Points on a hilly landscape, in no order, each with its height.
A ball rolls from a point to the lowest of its 2 nearest points, and stops where none of them is lower. Distance is the straight distance between rows; heights are no part of it.
z778 (h 2.21): [ -9  17  -1 -15  17  -6 -15 -39   4   1  28  13  -7   0   2  26  16   6
 -15  -4]
z819 (h 2.29): [ 15  26  18  10  -5 -14   7   0   6   4  18  -3   9   4 -17  12  12  16
 -14   6]
z20 (h 1.99): [ -2  17   4  -4  -2 -11  11  -3   6  -3  15 -22  17  -8 -10  -3  13  20
  -8   8]
z5 (h 1.02): [ -9  19  -2 -37  18  -5 -19 -41  -7 -11  10  25  -6   6   6  38   6  12
 -10 -11]
z401 (h 6.55): [ 11  -8 -15  17  -6   7  -9  -2 -25 -11 -12  11 -12  -9  -1 -23 -10 -13
  20 -26]
z808 (h 3.29): [  2  -9   0 -24  -6   1 -21  -4 -29   0 -14   2   1  26   0  -3   4   3
  18 -10]
z350 (h 4.47): [-13  -1  -1   7  14  -5   4   2  35  10  18  -8  10  -2   7   2   6  -2
 -13  13]
z880 (h 2.49): [-22 -12   1  10 -17  15  12  -3 -13  -8 -19   5 -10 -24   8 -31 -21 -19
  -1 -20]
z692 (h 1.38): [-16  -1  14 -18   3 -10  -6  -8 -19   8   5   8  19   6   4   2  -3  20
 -15 -16]
z309 (h 2.08): [ 12   5  -3   0 -24   8  25  23 -11 -10 -25 -22   1 -17 -15 -10  -3  11
  14   6]
z680 (h 2.25): [ -5  11  -9  17 -23   9  20  15   1 -19 -16  -7 -19 -24 -10 -19 -11 -24
   3 -13]
z879 (h 6.32): [ 17  -7 -21  25   9   8   2   1 -23 -19 -20  11 -12 -25 -11 -13 -19   1
  24  -9]
z677 (h 3.30): [  4 -16  -6  19  11  12  -2  16  23  13  -2  12 -12   1  16  -1  -5 -25
   3  -3]
z563 (h 2.83): [ -1 -13  -8  -9   0  -1  -5   1   7   2   1 -18   6   0   2  -8   5   6
  10  21]
z370 (h 1.32): [-41 -14   3 -21  -7   1   3 -12 -18  -5  -2  -5  24  13   8 -28  -7  11
   0 -17]
z423 (h 2.52): [ -7   3 -10  31  14  18  15  10   0 -20 -26  17 -24 -44  -5   0 -17 -15
   2  -1]
z667 (h 2.26): [-11   6   6 -37   4  -9 -23 -24 -21  -8  -6   3   0  32  -5  16   7   4
  13 -13]
z53 (h 4.97): [ 16 -26 -14  -9   6  12 -25   3  -9   0 -10  11  -7   9  12   3  -1  -2
  15  10]
z68 (h 1.54): [ 14   6 -10  10  -9   1  11  20  28  -7   3 -24   4  -4  -5  -5  10  -9
  12  14]
z934 (h 4.85): [  1 -23  -2  -9  19   6 -13   5  18  14   0   5   9   4  17  19  -2   9
  -9  22]
z780 (h 3.56): [ -2   2   3 -19  20  -4 -15 -18   1   7  10   4  11   0   3  24  11  22
 -12  10]
z28 (h 1.64): [-24   7   4 -28  11  -5  -1 -20 -24  -4  15  13  21   3   3   4  11  31
 -17 -16]
z933 (h 6.13): [ 18 -22 -26  26  20  11  -5  -2 -16 -22 -12  18 -10 -21  -1  -7 -22   1
  18   0]
z906 (h 3.60): [-13  -9   5 -25   6  -8 -26 -17  -4   1   3   6   5  14  10   8   2   0
  -4  -4]
z773 (h 1.82): [-26   8  16  -1 -12 -16  11  -9  -3   5  11  -6  12  -2  -1 -17  -7   5
 -20 -18]
z201 (h 5.57): [  8 -42 -32  10  13  18  -2  -1  -3 -20   0   7  -9  -9  20 -11 -14  -5
   8  24]
z139 (h 3.12): [ 24  -9  -4  23  16  22  12  31  21  14 -12  10  -8   1   9  15   2  -9
  11  10]
z363 (h 2.77): [-23 -14  -3 -12  -7  -5  -6  -8  -3   1   3 -12   8   3  10 -25  -2  -3
   1  -3]
z223 (h 0.86): [  5  26  13   8  11 -11 -12 -29   8   4  31  14 -14  21 -13  26  14  -3
 -13  -1]
z474 (h 2.38): [-12   1   0  19 -17  10  16   9  -3  -8 -19   4 -18 -28   0 -19 -18 -25
  -3 -15]
z47 (h 1.72): [ -5  13   2 -22  21  -6 -25 -33   9   0  13  14  -6   9   3  38   6   4
  -9  -1]
z788 (h 2.68): [-19 -18  -3  -1 -15   5   4  -2  -4   1  -6  -7  -1 -12  13 -31 -13 -16
   1 -10]
z466 (h 3.53): [  2  15  -2 -11  17  -5  -9 -26  14  -2  15 -17   3   2  -7  20  24  13
   7  22]
z949 (h 6.46): [ 22  -1 -18  16  -5   6  -5   6 -28 -12 -16   4 -13  -7 -10 -20  -4  -5
  29 -16]
z777 (h 4.61): [ -9 -12   1  -1  18  -3  -1   1  24  18  11  -1  13  -7  12   9  -1   7
 -17  15]
z927 (h 1.81): [-10  16   8   1  -1 -14  14  -5   5   4  20  -7  15 -15  -5  -1   5  19
 -24  -2]
z531 (h 2.40): [ -9  -4  -4  -3 -12  -3  11   8   9   0  -1 -22   5 -10   0 -20  -3  -2
   1   9]
z368 (h 3.85): [-11 -21  -2 -35   4  -1 -30 -14  -4 -10  -8   8   5  19  17   7  -3   3
   5   4]
z289 (h 2.19): [ -4   4  -6  30   6  18  23  20  15  -8 -17  15 -24 -31   2  -2 -12 -28
   0  -6]
z848 (h 4.39): [ 31 -14  -9   3   8  13 -19  12  -5  12 -13  12  -9   9   3  12   4  -5
  17   7]
z810 (h 2.46): [ 15  18  22   8 -11 -11  11   9  -2  10   2  -6  10   2 -14  10   1  13
 -10   5]
z962 (h 2.82): [ 12   5  13   4  -4  -8 -17   1  -2  16   2   7  -8  22  -4   9   2 -11
  -2  -4]
z890 (h 1.40): [ 11  14  10  17 -16  -5  15  21  19   4   2 -10  -2   2 -10   1  -1 -13
  -6   2]
z956 (h 2.32): [  6   9  19  -3 -15  -7  18  14 -19  13 -13  -7  10  -3 -10  -1  -6  16
  -6  -4]
z694 (h 5.32): [  2 -43 -22  -5   9  16  -8   3   4 -10  -1   4  -2   0  26  -1 -13  -1
  -2  30]
z89 (h 4.17): [ -4  14  11  10 -11 -18   0  -4  10   5  17 -10   1   8  -8  -9   4  -9
 -10  -4]
z177 (h 3.61): [ -5  -1  -1 -18 -12   0  -3   3 -36   0 -15  -8   6  26  -8 -17   7  11
  23 -11]
z392 (h 3.54): [ 11  -3   6  24  10  18  25  34  24  18 -16  10 -10  -8   8  17  -5 -10
  -1   8]
z316 (h 6.62): [ -5 -18  -8   1 -11  14  -6  -6 -30  -9 -17  12  -4  -1   9 -29 -14 -10
  16 -31]
z760 (h 3.31): [ -5 -12   3 -21  10  -6 -12  -8  -3   6   2  -1  12   5   6   8   2  17
  -4  12]
z428 (h 1.97): [ -1  -2 -19  10 -15   8  17  11   0 -17 -13 -11 -12 -25  -3 -25  -9 -14
  12  -1]
z433 (h 5.47): [  5 -17  -9   6  -6  10   4  10 -16   3 -17   6  -7 -15   7 -13 -14  -5
   9  -4]
z409 (h 4.03): [-19 -20  -8 -46   6  -1 -22 -21 -10 -23  -6   4   7  26  16  11  -2  13
   9  16]
z471 (h 2.22): [  7   6   6  -2 -18   0  19  19 -12   5 -18 -15   5 -10  -9  -9  -6   8
   4   3]
z645 (h 5.88): [ 11 -26 -32  27  22  17   3   3  -2 -21  -6  13 -10 -21   8 -10 -18  -7
  13  13]
z641 (h 1.88): [ 12  12  -1   7 -24  12  29  29   3 -17 -26 -17  -6 -25 -19   2  -4  -5
   6   4]
z996 (h 5.11): [  4 -37 -11 -14  11  12 -13   7   6   3  -5   9   5   3  22   9 -11   6
  -5  25]
z396 (h 2.03): [  8  16  15   2   5 -13 -22 -16   3  11  14   5 -10  27  -8  21  10  -9
  -4  -1]
z229 (h 2.05): [  5  24  13  11   4 -13   2 -12   9   5  29   2   3   4 -10  11  14   8
 -20   2]
z828 (h 1.34): [  7  -2 -22  11 -14   6  12  17  15 -16  -3 -21  -4 -16  -5 -21   0 -14
  17  10]
z865 (h 1.65): [  7  33   7   2   6  -5  -1 -30   0  -1  34  12 -11   3 -11  21  25  12
 -17   4]
z187 (h 1.61): [-37  -3  11 -12  -8 -11   1 -18 -12   0  10  -4  19  10   6 -24  -4   5
 -11 -24]
z590 (h 4.00): [ -3  20  16   1 -11 -21  -2 -10 -12   1  17  -8   3  16 -14  -6   7   7
  -8  -9]
z669 (h 3.22): [ -2  -4  -5 -13   9  -6 -11 -14  10  -2  10 -20   6   6  -1   4  17  10
  11  26]
z546 (h 3.58): [ 31   2   4  12   1   3 -17  11   3  18  -5   7 -11  20  -4  13   8 -13
  12   2]
z60 (h 1.71): [  3   7   7  20 -13   3  22  25  17   6  -7   2 -14  -9  -2  -1 -10 -24
  -8  -4]
z318 (h 2.18): [-11  10   3  -6 -15 -12  20   6   7  -5   4 -26  14 -10  -9 -17   0  12
  -7   0]
z221 (h 3.27): [ -2  -3  14 -10  -1 -10 -21  -8  -6  13   2  11   1  18   4   8  -1  -7
  -6 -11]
z324 (h 2.84): [  1   5   5 -22  -4  -9 -21 -13 -21   2  -7  -6  -5  28  -8   3  12   2
  18  -7]
z126 (h 4.33): [-11   2   3   8  -1 -10   3   2  24   8  15 -11   4   0   4  -9   0 -12
 -11   2]
z958 (h 2.16): [  6  -6 -22  21   1  10  14  20  25 -10   1  -8 -10 -15   3 -18   0 -24
  15   8]
z55 (h 4.05): [ 12  13  17  17  12  -4   7   7  19  22  15   7  10   4  -3  27   5  13
 -21   9]
z966 (h 4.16): [  7  14  19  20   4  -4  19  17  25  16   9   1   7  -2  -6  17  -1   4
 -20   6]
z823 (h 3.77): [  6   9   7  -7 -18  -6   3   8 -27   5 -12 -12   6  17 -14 -15   5   9
  13 -12]
z481 (h 2.76): [  1  -3 -12  25   3   8   7  17  30   2   4   0 -14  -4  10 -13   0 -32
   7  -2]
z975 (h 1.63): [-14  13  16  -3  -3 -14   7 -11 -15   6  20   7  13  -1  -3  -2   1  18
 -26 -17]
z604 (h 3.88): [  4  19  15  -5 -14 -15   6   1 -18   2   5 -14   8  16 -18  -8   7  14
   3  -8]
z297 (h 1.87): [-14  16   2 -22  11  -4  -8 -32 -17  -2  25  16   4  -1   4  16  17  19
 -19 -13]
z347 (h 3.81): [ 10  10  11  -2  16  -4  -9  -8   7  17  13   4  10   5  -3  27  11  17
 -13  10]
z705 (h 1.94): [ -1   7   2  32  -6  11  25  26  22  -2  -9  12 -23 -14   1  -1 -11 -35
  -3 -10]
z941 (h 2.31): [21 -4 -1 16 11 13  3 21 25 16 -4 -3 -1  7  4 12 10 -6 10 18]
z381 (h 1.66): [ 12  17  10  10 -26  -1  24  25  11  -6  -9 -16  -1 -10 -18   1  -4  -9
  -4   1]
z461 (h 1.22): [ 22   7   2  15  -2   4  11  17  30   3   0 -16   5   4  -6   9  15  -4
  12  19]
z779 (h 1.01): [-28 -17   6 -27  -2  -4  -5  -8 -21   0  -5   3  21  12  10 -11  -7  16
  -4 -12]
z543 (h 5.29): [ 11 -26 -14  -3  -1  11 -15   3 -17  -4 -13  13  -5  -2  13  -9 -10  -3
  13  -3]
z302 (h 1.69): [ -6  16   8 -36  11 -12 -21 -30 -17  -7   1  15   0  22  -4  29   8  13
   0 -13]

Call two points neighbours if one is among the 2 nearest of the other. Go from one point of each pair to the other, from neighbour to neighbour, staying as low as possible. Name the highest point that can't be avoided.
z760 / z5: z780
z779 / z5: z778
z890 / z223: z810
z461 / z223: z423
z461 / z828: z68

Where does a ball stop that starts at each point below?
z788: z828
z543: z223
z879: z5
z368: z223
z934: z5
z956: z890
z409: z223
z810: z223
z423: z890
z604: z5
